Each row is a point on a landscape with many valleys, with its height.
From any point a ball rolls to the lowest of the 2 points nearest to it. It stops when none of these is lower. Distance is the straight distance between rows; heights are no part of it.
tege height 275: [ 76 147 132  48 113 123 125 120  87 142 121 163 147 168 126 192 157 136
 118 109 144]
kuzok height 209: [138 184 156 112 168 113 100  78  90 116 113 106 163 119 125 118 115 140
 109 102 143]
pek height 290: [116  87 156  95  65 152 144 145 101 198 116  70 122 139 117 114 162 183
 147 114 149]
mikef height 432: [116 128  78 163 158 128  95 123 130 188 129 151 125 178 136 119 178 116
 182 121 149]
dukab height 346: [108 117 102 157  87  95 129 150 168 100  98 111 101 169 113 145 108 122
  99 150 124]
nifun height 105: [ 78 139  65 122 141  86 109 134 115 130 105 158 130 157  79 137  99 140
 116 132 188]
selup height 594: [ 64 108 137 134 125 159 115 130 134  72  94  96 139 144 133 126 100 113
  84 158 144]
Sulu height 561: [138 115 112 173 104 149 126 152 203 127 108  77 158 139 176 110 103 145
 158  87 104]
leder height 344: [110 158 116 143  89 116 168  97 121 120 120 103 124 179 169 147 177  63
  96 145 148]
Vodif height 328: [124  90 178 142  78 175 144 125 109 144 152 122  99  94 151 119 155 105
 127 173 129]
kon height 560: [150 179 142 118 140 136 142 173 137  75 147 129 123 133 153 139  92  73
 117 115  51]
pubo height 412: [186  81 155 115 171 145 164  73 156 128 168 157 126 140 186  90 145 110
 134  96 107]
vumup height 253: [112 113  74  95 211  96 108 177  65  96 119 163  80 176 111 176 122 142
 122 123 131]
medoz height 585: [164  88 111 188 154 144 141 147 212 115 120  74 135 149 161  72 118 134
 148 103  92]
rem height 345: [ 85 145 100 141  86 163 172 103 154 187 127 152 178 115 164 129 160 107
 170 140 148]
neb height 373: [ 99 172 104 133 105 126 161 123 146 132 101  88 144 169 140 128 160 110
 100 130 164]
Fod height 453: [131 117 170 112 189 142  79 105  77  98 143 178 126 119 117 145 115  99
  99 152 117]
rula height 441: [133 169 126 129 173 113 101 146 146  60 119  91 137 102  88  96  55 127
  90 111 140]
nel height 338: [ 69  83 150  75  89 134 110 144  83 129 127 149 103 127 107 152 130 161
 124 145 147]
sito height 158: [103 106 169 101  82 148 155  85 104 184 106 130 161  50 114 146 125 155
 161 155 140]
guv height 198: [121 101  84 124 218  74 137 176  68 107 104 145 102 189 105 193 148 101
  83 137 130]
romo height 495: [ 68 150 127  93  88 162 185 160  91 210 125 135 156 112  85 125 136 108
 177 137 179]
Bon height 35: [164  85 159 131 104 128 125  97 113 105 133 151  94 104 122 120 136 124
  82 189 118]
ruz height 413: [115  63 133 136  97 111 138 123 113 192 115 108 112 158 170  87 147 163
 157 100 152]
Zul height 524: [112 126 125 125 122 136 125 115 142 201 115  93 159 146 174 109 146 169
 183  56 151]
zed height 470: [158 129 152 117 124 116 161 107 179 170 150  95 162 110 184 135 114 179
 192  47 132]
nuvov height 201: [131 161 120 106 102 136 161 161 156  98 149 167 119  89 122 147  97 118
 123 132 105]
gen height 239: [135 100 165 101  70 166 201  94 123 166 110 105 132 119 159 149 177 148
 126 164 143]
pobov height 247: [127 181 169  97 126 136 111 103  86 146 104  78 156 139 148 112 145 151
 133  97 160]
Zave height 419: [142 147 163 100  91 142 114 128 158 106 120  92 136 108 143 158 130 158
 135 104  96]
Tusup height 292: [160 126 131 179 177 155 137 158 123 109 129  49 131 121 104  58 137  86
 106 160 131]
fazuk height 231: [ 79 134 126 111 149 179 155 153  68 111 181 142  77 136 168 165 146 101
 116 160 148]
fus height 47: [100 127  80 125 178  87 110 127  97  73 104 161 114 148 102 143  73 140
  88 145 159]
Bira height 283: [ 63 111 109 105 115 147 162 167  44 126 150 146  80 124 152 149 126 108
 127 124 141]
luduf height 611: [138 109 156 108 147 122  69 116 111 128 110 149 139 182 146 180 158 132
 121 111  85]
Kige height 509: [170 140 118 169 147 116 113 143 188  98 130  91 142 104  91  88  87 141
 135 117 117]
Motik height 340: [112 118 173 124  92 164 115 150 133 173  99  49 134 145 129 108 153 191
 130 110 166]
Gopel height 507: [106 148 143 137 126 111 129 117  52 141 147 147 115 152 152 145 162  42
 110 142 111]
Nifed height 384: [162 152 130 109 148 132 122 107 170  73 124 129 153 130 100 118 104 117
  81 121 117]
Kip height 461: [137 123  93 164 137 120 135  90 121 164 125 133 131 154 157  97 176 103
 137 141 160]
geguz height 74: [121  96 177 100  97 117 125 107  76  95 128 138  97 121 136 154 138 113
  68 177 115]
Vezov height 437: [170  77 159 129 121 171 176  74 145 126 169 148 133 126 209 111 181 104
 129 123 106]
mib height 383: [111  46 161 146  95 137 160 117 138 169 118 128 125 117 200 107 135 136
 157 107 116]
punu height 697: [127 146  69 175 187  98 150 187 171  66 114 115 140 126  84 111 120  72
 134 169  99]
tobal height 313: [164 160 109 146 116 104 165 108 146 108 118 127 124 172 150 145 161  79
  92 139 109]
foz height 414: [107 116 110 177 104 164 133 188 133 130 159 157  85 126 132 125 124  90
 146 172 128]
zat height 456: [103 133 138 123 110 137 108 125 159 136 134 163 134 114 123 158 129 154
 142 139 143]
Vivag height 351: [135 129  89 145 127 162 143  82 205 117 132 151 181 116 142  98 125 121
 111 133 156]
Non height 695: [125 156  71 164 182  89 116 104 152 116 107 141 178 141 108 109 134  98
 120 140 130]
telip height 307: [121 117 119 106 224 125  97 172  94  75 118 137  89 150 102 156 102 175
 122 128 139]
gizu height 496: [153 162 128 144 133 147 127 126 183 163 132 105 149 124 187 119 132 172
 184  74 132]
dazu height 409: [122 190  87 147 138  91 150 150 140 108 105 101 124 161 112 116 115 112
  98 135 149]
dazuf height 634: [157  76 167 110 101 131 106  83 135 135 112 149 134 153 159 161 167 148
 114 123 103]
Vabe height 120: [103 132 155 118 128 146 151  97  83 109 149 140 110 121 141 138 160  97
  83 176 157]
darez height 381: [195 131 165  99 143 163 127  75 165 123 149 142 142 139 180 117 169 145
 135  95 101]
nuv height 559: [103 158 134 105 122 116 112 169  90 119 131 159 101 129 140 156 113 110
 143 118 107]
kivo height 369: [125 102 153 159 102 160 141 165 130 107 171 139  77 127 132 122 163  84
 114 189 116]
zati height 259: [109 139 102  92 120  83 159 151  73  85 121 159  86 154 154 174 101 126
  69 120 120]
vufi height 494: [114 149 124 120 155 181 126 191 141  84 182 196 104 111 153 165 104  92
 140 131  92]
sotik height 144: [143  62 155 129 133 101 135  70 167 133 119 150 131 153 200 124 135 146
 142  69 101]
tagug height 385: [ 86  94 135 132 124 137  79 134 110 150 143 176 118 153 122 165 159 105
 149 147 108]
fesez height 245: [158 131 122 141  62  84 140 135 161 156 103  53 132 152 128 130 122 182
 141  81 118]
kotev height 163: [175 118 157 110 121 143 195  62 188 154 161 135 159  67 168 103 113 179
 146  91 134]
kapiv height 523: [ 66 156 144 109  82 154 141 136 132 152 103 121 180  93 112 164  99 126
 159  97 127]
guvil height 282: [155 164 159 132 128 127 140  95 114 147 116  88 143 134 181  98 151 119
 142 103 127]
feni height 116: [170 138 125 124 101 121 149  80 150 128 151 159 130  62  98  97 100 150
  88 155 151]
nideb height 302: [ 93 111 175  93 103 145  81 109  85 141 116 125 134 114 105 135 128 154
 124 126 160]
Seso height 363: [ 93 145 154 116 100 136 129 160  76 126 118 126 108  73 129 110  86 130
 123 156 143]
pabi height 137: [149 112 168 138 168 116  71  73 121  93 112 141 168 115 126 128 105 118
 124 105  90]
Nalap height 516: [105  71 121 140  64  90 110 135 110 166  89  74 107 145 101  88 132 172
 109 119 135]
nir height 322: [110 148  95 150 154 133 120  80 178 138 116 137 176 111 120 106 107 156
 112 127 163]
rud height 146: [158  99 119 164  99 107 126 125 129 146 164 167  82 136 172 135 171 106
 140 144  87]
rege height 157: [104  81 121 132  83 105 179 111 134 234 113  84 173  84 110 116 103 184
 149  98 161]
kobug height 479: [159 147 184  88 146 142 105  80  96 105 152 177 140 109 130 130 140 116
 100 129 129]
Nedo height 170: [126 147 144 117 149 175 146 128  92  94 187 168 100 116 152 137 151  70
 105 174 142]
rigig height 530: [146 143 107 131 181 135 124 207 150  73 164 168 114 133 143 165  94  75
 129 127  55]
tuset height 148: [104 129 126 121 206 133 136 138  78  66 128 141 114 152 129 137 114  81
  85 162 145]
Ripeb height 330: [ 83 143  76 169 143 150  89 164 176 140 124 148 117 163 103 132 142 133
 159 155 159]
gam height 605: [ 78 131 131 180 100 209 122 170 156 175 139  94 132 114 160 101 128 129
 133 168 169]
Linu height 193: [182  60 129 187 136 128 140 128 135 116 150 137  97 135 152 107 169  98
 146 155  75]
gobe height 197: [173 122 158 105 114 126 141  62 161 152 147 139 155  64 135 150 118 182
 147  99 126]
biv height 125: [134 177 128 115 127 118 103 172 136 135 108  75 106 175 111 140 132 167
 144  94 143]
zif height 234: [145  59 108 189 153 121 126 119 123 146 128 113  92 164 148  95 192 107
 148 146 109]
Nugif height 329: [ 58 150 138 115  98 132 144 153  67 145 143 129 112 119 132 116 115  87
 132 151 157]
dono height 96: [100 111  94 106 185 119 128 140  56  66 123 136  98 151 140 146  85 135
  72 146 152]
muvi height 525: [195  90 135 136 154 123  94 103 159  95 149 154 127 120  95 106 126 130
 107 127  76]
boru height 248: [137 112 140 152 155 139 113 154 100  86 109  79 102 131 102  86 116  98
 108 170 138]
Kivir height 78: [197 115 150 123  98 134 156  91 150 116 144 148 112  94 117  92 149 137
  92 163 134]
tozib height 439: [132 114 154 119 158 185  86 167 151  48 144 114 129  95 106 113  83 117
 125 124  86]
Dumed height 455: [100 147  96 151 152 149 126 190 124  98 163 169  99 117 140 130  86 106
 146 152 113]
ruf height 400: [155 119 171 101 194 181  91 147 110  57 154 117 103 109  91  90 105 122
 102 143 118]
Merak height 468: [169 165 139 167 177 127  96 145 122 144 138  94 135 101 120  62 106 128
 168 103 124]
gubo height 377: [ 56  74 137 104  86 169  95 170  82 141 145 143  89 134 138 145 149 125
 141 145 153]
pevi height 498: [152 160 168  93 113 113 126  56 102 127 128 159 171  72 139 149 120 124
 115 117 121]
sobo height 418: [119 195 150  82 108 112 192 136 110 153 143 121 138  71  99 172  89 151
 136 134 153]
Buleb height 477: [155  70  90 132 204 131 105  94 188  71 113 148 165 128  75 101 136 107
  99 169 107]
fiko height 219: [ 83  93 109  90 124  91 135 157  63 103 117 146  93 188 141 199 121 108
  68 110 111]
nev height 462: [177 119 157 138  99 159 167 111 134 125 164 114 114 122 182 113 193  78
 116 145  96]
lerab height 232: [ 74 120 120 126 114 123 131 141 104 119 116 105 114 219 144 178 184  82
  84 117 120]
Fovad height 624: [186 126 107 146 189  81 117 182 118 112 131 157  81 145  92 131 147 126
 136 166 103]
Volok height 306: [105 113  74 171 129  87 140 159 139  98  89  93  98 190 101 135 153  95
 102 163 141]
kozev height 274: [109 125 128 133  54 148 205 125 140 158 118  93 137 115 154 129 165 111
 121 155 135]
Fuz height 207: [107 153  94 131 194 162 138 139 136  78 137 137 124 158 125 140 136 102
  91 166 165]
mem height 352: [138  71 138 167  97 162 164 131 167 143 149 109 120 142 211 111 158 134
 154 113 121]
viv height 532: [ 51 132 117 101  89 176 142 145 100 190 148 150 122 121 102 133 162 110
 156 149 185]
mep height 569: [130 140 142 111  73  88 143 120 114 155 135 144 109  54  79 155  91 171
 140 127 117]
dav height 174: [155 134 161 131 187 102  72  72  69 137  96 112 166 131 142 116 130 124
 137  98 104]
Sif height 614: [ 57 104 155 128  80 167 128 146 132 110 104  82 121 138 140 147 127  87
 112 153 130]
bap height 531: [122 174 151 112 142 107  95 160  96  90 139 132 115  93 128 133  77 124
 145  93  96]
lebed height 195: [168 152 133 152 109 110 105 155 171 120 121  67 116 145 117 134 112 180
 161  85 105]
damin height 591: [ 63 129 142  93  70 124 126 165  62 132 111 123 136 141 133 151 118  79
 150  91 105]
repa height 405: [130  89  84 168 114 114 136 102 192 173 127 165 117 134 134 118 143 171
 155 136 147]
Befu height 444: [141 186  79 170 124 121 144 174 186 126 108  76 114 164 115 107 125 129
 129 145 152]
toru height 382: [127 108 102 149 105  77  95 119 177  90  88 106 138 149  96 145 102 145
  98 122 101]
Nepef height 276: [144 188 120 111 148 118 138 110 118 137 129 151 128 183 149 156 174 100
 107 147 131]
zazes height 98: [173  89 145 137 172 118  96  65 136 122 118 148 164 141 169 128 134 141
 132  91  88]
lepam height 622: [150 147 115 145 220 168 120 195 124  84 160 128 110 121 101  95 123 102
 145 151 116]
bet height 249: [147 173 142 105 140 169 129 169 142  76 166 132 110 110 131 142 101 141
 133 131 124]
kufur height 481: [179 151 132 156 175 128 103 138  93 127 140 137 121 109 124  87 126  92
 154 157 117]
fepo height 471: [104 165 132 126 160 153 102 151 134  92 116  95 125 120 111 120  84 160
 116 126 163]
fesip height 445: [145  78 118 139 186 155 117  79 142  81 133 147 140 140  99  94 162  97
  75 182 128]
meko height 164: [ 90 109  96 110 158 113 127 159 100  84 109 150 113 219 141 208 154  90
  75 115 114]
Ketu height 571: [ 61 147 128 139 101 211 134 169 129 165 156 130 112 107 127 140 145 127
 148 169 179]
futi height 551: [ 50 181 141  98 114 149 141 175 104 113 116 106 150 100 143 155  71 124
 153  91 114]
nik height 421: [117 109 115 133 137 139  80 124 184  96 115 158 140 131 117 144 128 144
 123 134 108]
mevo height 374: [106 107  88 138  99 131 163  92 165 192 123 164 155 138 166 131 162 148
 155 118 150]
votu height 586: [189 116 113 144 117  99 152  95 165 161 161 168 116 106 167  96 135 155
 164 114 110]
netu height 123: [172  98 134 123 103 144 194  82 160 150 157 143 140  81 169  76 138 146
 112 140 134]
mirav height 438: [181  74  82 167 150  90 120 111 198 143 126 142 118 132 121 120 137 173
 158 123 107]
babil height 202: [155 106 176 107  73 163 191  84 137 165 133 127 132  63 131 135 137 139
 141 168 124]
Tefu height 502: [181  73 108 136 195 118 101  82 169  87 122 149 176 141  90 112 127 128
 108 123  71]
punul height 110: [ 79  67 135 116  62 138 163 115  98 206 107 110 178  87  97 129 110 148
 157 124 144]
nepul height 267: [ 90 126  90 152 165 161 117 161 181  90 127 149 128 167 117 149 132 109
 119 159 152]
Toko height 257: [116 129  90 121 129  87 116 173 107 105 100  98  82 204  96 139 135 136
 102 130 143]
Pab height 308: [ 94 128 100 121  50 100 185 113 148 165 107 130 153 137 130 159 159 110
 151 138 129]
foviv height 492: [128  38 115 155  94 100  96 107 147 142  94 108 118 145 108 108 119 180
 104 138 138]
Soki height 101: [166 102 117 142 113 121 115 113 151 138 147 191 125 132 136 155 147 111
 121 156  79]
Roki height 199: [120 167 109  92 108  83 149  99 146 141 127 176 134 139  98 169 135 147
 104 129 146]
fipi height 538: [110 124 107 182 111 128 101 135 154 144 100  90 150 146 152 101 121 124
 171 103 100]
Lubo height 187: [160 101 145 115 111  62 142  60 141 158 113 128 138 122 170 124 118 172
 148  66 120]
fena height 713: [154 116  90 181 181  88 106 107 133 123 112 173 155 137 109 131 134  85
 137 144  86]
ramar height 230: [144  92 182  91  99 141 134  60 131 157 121 133 139  95 129 152 150 195
 145 113 125]
kazuv height 673: [124 157  70 178 190  72 121 159 138 100 109 143 134 128  86 104 100  80
 142 152 122]
fede height 152: [145 144 118 142 108 154 138 139 164 105 163 177 127 108 142 142 126  77
 126 150  75]
muve height 132: [131 130 110 121 242  96 129 188  70 102 118 112  99 181 110 163 175 100
 125 146 131]
mape height 549: [116 115 143 142 147 149 122 123 115 211 134 108 141 142 199  78 155 152
 198  94 162]
Nefuf height 317: [128 126 150 134  97 164 136 120 134 163 126 108 132 135 194 124 174 132
 164 120 134]
zalu height 339: [ 69 120 146 123 100 163 122 132 104 144 152 161 129 157 156 176 181  77
 129 134 124]
pav height 291: [135 125 101 149 153  97 126  53 179 156 109 126 170 110 125 109  91 170
 148  82 161]
Nok height 619: [194 142 116 152 105  62 156  99 127 144 117  98 109 118 124  75 123 142
 127 131 127]
lova height 464: [160  64 101 157 134  97  96  95 178 122 117 146 115 129  95 116 137 158
 115 165 125]
Zalim height 636: [ 59 167  94  73 111 106 162 155  75 123 115 134 155 145 118 134  92 119
 134  82 155]
Nep height 480: [ 78 120 106 125  87 138  95 197 117 152 122 120 111 147  88 109 114 134
 151 122 140]
fadi height 343: [175 165 153 101 138 177 131 119 165  99 164 127 137 140 140 129 168 145
 114 134 113]
Sosot height 399: [ 90 155 137 121 131 128 130 194  72 115 131  84  94  90 132 110  57 148
 138 107 146]
Vekim height 238: [112 174 133  70 119 113 153  82 105 146 122 161 145 162 137 178 167 113
 102 134 160]
soze height 300: [105 107 147 137  57 145 151  91 107 152 124 110 137 113 162 130 161  86
 129 157 121]
tebi height 386: [113 138 160 105  79 145 134 147 141 136 109  73 140 123 119 152 115 189
 131 111 147]
kuf height 196: [127 149  92 132 120 103 101 197 106 145 113  77  93 209 104 130 141 126
 157  92 138]
sar height 491: [ 68 176 120 122 118 154 118 148 170 126 129 132 156  99 109 164  97 151
 145 111 163]
gimim height 227: [144 132 113 110 192  87 123 108  79  93 127 192 129 133 109 148  94  92
  54 151 116]
tenef height 200: [132 126 135 140 201 103 111 168  64  91 114  88 107 146 105 112 155  92
 121 162 124]
Bokaz height 550: [147 123 140 109  62  76 127 122  92 171 129 133  92 101 100 132 130 159
 131 134 120]
Milig height 436: [190 118 140 139 186 143 132  79 145 130 147 139 148 120 168  63 124 107
 147 108 114]
zata height 325: [170 180 118 102 123  85 154 133 136  71 135 155 132 127 139 165  92  97
  63 118  84]
Kuz height 321: [ 80 173 160  37 113 141 130 146  59 143 122 130 158 137 105 161 133 150
 147  87 158]
vip height 151: [155 144 120 126 115  84 139  69 128 112 116 155 139 109 102 104 120 121
  72 151 143]
gedip height 602: [176 104 100 166 100  76 167 115 148 185 131 137 107 104 159  79 112 154
 150 117 136]
zesiz height 243: [142  81 162 122  66 145 152 129 131 193 120  88 121  86 129 103 136 201
 143 131 144]
noze height 189: [137 123 117 124 156 108 117 100 128 104 124 189 117 132  96 131 127 104
  77 165 146]
dupil height 628: [ 99 113  91 155 123 100  65 139 152 144 130 152 116 117  79 133  87 161
 147 128 137]
todaf height 353: [172 161 127 100 127 114 147 146 164  47 153 120 124 119 103 125  81  97
  69 114  86]
mepi height 443: [140  98 113 169 110 129 109 143 133 169 117  95  99 151 131  76 159 152
 157 124 159]
fozu height 311: [189 191 123 125 176 119 126 116 128 121 130 142 151 168 147 145 164 103
 129 114  95]
fek height 650: [114 143  64 173 151 102 107 136 157 145 125 146 140 115  86  94  80 120
 153 141 143]
lugi height 350: [227 171 107 143 211 121 131 142 128 108 147 109 132 162 125 116 198 101
 143 131  91]
Nitu height 485: [181 132 157 138  76 168 171 122 160 127 148 105 126  99 170  83 143 112
 145 128  92]
Laduv height 581: [132 137 103 168 200 172 101 173 162 126 137 110 139 125 107  91 132 111
 184 154 137]
nedu height 589: [124 137 137 110 144  98  83 138  75 131 108 134 113 181 121 156 136 118
 121 114 112]
pake height 411: [146  74  94 163 158 157 122  79 174 107 152 181 132 145 115 120 158  89
 102 167 109]
suse height 295: [136 168 125  99  98  90 191 140  91  95 140 149 107 128 153 184 108  85
  72 141  97]
Tekar height 653: [157 135  97 141 207 131 146 183 138  80 147 147  98 154  97 133 147  99
 135 157 121]
Pazu height 320: [120 182 158  98  97 145 172 123  96 142 118  97 138 117 130 123 137 115
 114 164 173]
feke height 395: [167 134 156 124  93 157 162 128 170 129 135  76 137  99 134  90 121 174
  98 138 148]
peduf height 473: [129 114 157 152 167 164  72 142 149  86 119 116 142 122  92 103 106 118
 145 141 108]
vute height 603: [171 107 116 162 146  81  88 170 114 133 119 132  77 127  90 108 123 145
 152 160 114]
kota height 541: [ 76  99 141 100  56 103 138 147  84 154  97  89 136 153  93 105 137 131
 102 106 154]
lobif height 355: [141 125 157 104 202 155  90 166  98  91 143 142  77 129  98 116 115 156
 118 142 143]
karo height 517: [137 128 150 105  90 113 132  82  99 160 120 156 160  98 168 153 137 114
 152 100  81]
saguf height 221: [169 103 126 130  95  43 126 104 152 147  94  95 121 139 145 139 122 183
 133  74 104]
div height 574: [126  86 127 178 155 163 124 117 149 194 146 130 133 112 180  64 119 149
 180 121 163]
gelo height 422: [115 118 145 126 173 135  66 104  79 138 140 189 124 138 111 157 150 107
 152 132 121]
lil height 431: [ 43  98 106 119 115 153 113 208  89 123 126 132  86 157 117 133 119 127
 147 110 158]
lovo height 504: [123 138 141 145 163 129  67 144 124 107 132 146 133 115 107 136  90 116
 163 116  96]
togu height 457: [ 88 181 120  86  99 150 182 158 107 189 127 123 147  87  86 149 118 159
 164 140 184]
zemes height 572: [ 91 107 149 127 122 135  98 143 142  62 102 107 116 129 120 137  77 129
 107 125 110]
Vuga height 548: [209 115 141 136 128 158 105 109 172 115 168 146 121 101 131  92 132 155
 139 110  86]
Pigo height 287: [102 167 162  90 108 155 160  93  93 181 111 100 167 108 138 124 156 141
 136 130 171]
kare height 554: [ 98 181 124  94 138 126 145 154  99  90 143 124 138  97 146 154  56 144
 128  92 119]
dadip height 440: [187 168 156 139 159 169 100 118 154 119 156  77 164  84 114  80  96 133
 151  85 121]
dak height 544: [167 133 102 165 205 156 109 165 188  87 138  85 152 122  88  73 122 129
 151 133 108]
Zarof height 358: [136 184 149 123  93 144 185 140 130 164 123  74 136  79 114 112 118 166
 101 145 173]
dopab height 390: [141 207 149  78  94 110 173 106 114 165 120  97 151 103 116 161 126 164
 141 104 139]
Miz height 359: [111 185 159  61 100 103 150 126  84 157 115 130 153 112 104 178 132 139
 157  78 119]
Ful height 428: [167 123 140 146 110 146 123 137 150 136 128  96 109 131 135 102 140 155
 136 148 133]
rozif height 545: [ 78 114 123 138 126 130  78 197 135  87  91  87 113 148 115 147  91 137
 136 111 120]
fino height 729: [175 116 108 142 207 112  98 124 140 125 132 209 153 124  99 150 136  71
 123 145  64]
Lak height 615: [118  91 138 103 104 117 103  77 124 130 114 164 122 152 127 160 166 153
  87 155 143]
melav height 203: [116  99 125 145  83 114 128 113 138 188 110 105 140  85 107 114 108 193
 131 128 165]
gozu height 612: [ 46 130 131 113  83 152 128 172  91 105 104  81 135 153 141 136 103  91
 124 108 124]
suf height 533: [133 100 147 116  64  75 132  86  89 163 105 142 135  99 143 130 123 129
 127 116 106]
Zibi height 567: [ 84 116 139 106  88 138 134 143  93 134 113 103 101 164 113 129 150 119
  84 141 174]
ziki height 285: [ 96 119 141 126 114 158 109 128 124 124 121 116 108 190 149 176 199 112
 124 127 132]
dorar height 607: [121 142 120 139 118  93  85 107 162 124 136 130 132  92  75 166  79 162
 136  99 120]
Nopo height 435: [ 85 164 113 116 179 120 112 163  68  88 110  99 114 119 114 110  61 147
 120 116 158]
Rera height 258: [119 146 117  87 153  67 122 117  76 107 127 187 110 139 121 165 106 119
  80 120 116]
givof height 593: [ 97  96 134  89  62 133 146 103 126 135  93 121 112 157 106 163 163 158
  97 148 157]
zomib height 596: [120 112 138 173 117 177 112 127 147 182 131 104 153  86 150  92 113 160
 149 143 160]
dero height 511: [ 89 128 109 151 107 102  96 166 122 141 102 112 128 136 115 126 105 115
 155  98 117]
Gebu height 380: [149  89  98 158 126 169 149  88 198 104 152 167 158 118 146 102 137  95
 109 138  99]
duba height 484: [149 136 127 160 159  96 134 106  80 146 123 129 123 155 145 111 160  57
 122 146 122]
zok height 153: [ 82 166  88 103 115  93 137 127 123 142 127 174 117 144 110 143 127 118
 112 148 176]
guma height 568: [199 111 127 156 135 107 118 111 154 140 178 155 123  70 113  92 102 143
 163 111  85]
pok height 268: [120 128 187  94 119 144  95  66 115 144 111 110 152  86 114 146 123 172
 136  95 156]
Ziku height 478: [159 169  96 175 109  99 124 174 192 113 117  82 113 132  82 111  79 161
 120 131 143]
noli height 262: [115 132 100 136 114  89 150  62 137 191 126 157 168  82 137 120 109 169
 149  81 160]
meba height 458: [195 122 130 149 194 125 119 101 119 122 151 145 153  91 106  71 126  94
 144 137  91]
pob height 613: [ 45 128 129  59  78 125 163 171  44 127 122 138 156 152 124 142 127  91
 128  82 148]
malo height 233: [137 169 118 117 102  89 157  77 130 173 125 160 156 106 116 134 140 147
 131 116 146]
bekel height 584: [170 118 134 167 120  96  93 134 120 142 140 137 100  66  99  91  91 141
 146 148 115]
tadag height 298: [177 156 163  85 159 199 107 151 163  84 182 149 101 126 113 136 138 142
 116 129 105]
timit height 588: [133 150 146 107  85 110 129 126 174 128 147 119 135  58  87 188  83 173
 139 109 136]
lif height 415: [168 178 161 117 154 143 103 109 156  79 148  85 149  93  90 113  80 135
 103  97 123]
boba height 447: [165 131 159 119 106 120 123  93 171 125 132  88 163 102 174 151 112 169
 160  54  97]
zire height 387: [ 96 149  93 146 144 150  79 173 143 158 134 167 132 180 122 144 157 121
 189 117 144]

Call two points neighbours if one is among the 2 nearest of the other. Go from one point of each pair to the other, from neighbour to neighbour, staying as low as possible. Name the highest point that can't be avoided.
damin and bap => Sif
pubo and fus => Kip
zazes and biv => fesez
meko and Bon => zati
Soki and meko => kufur
muve and Vekim => dak
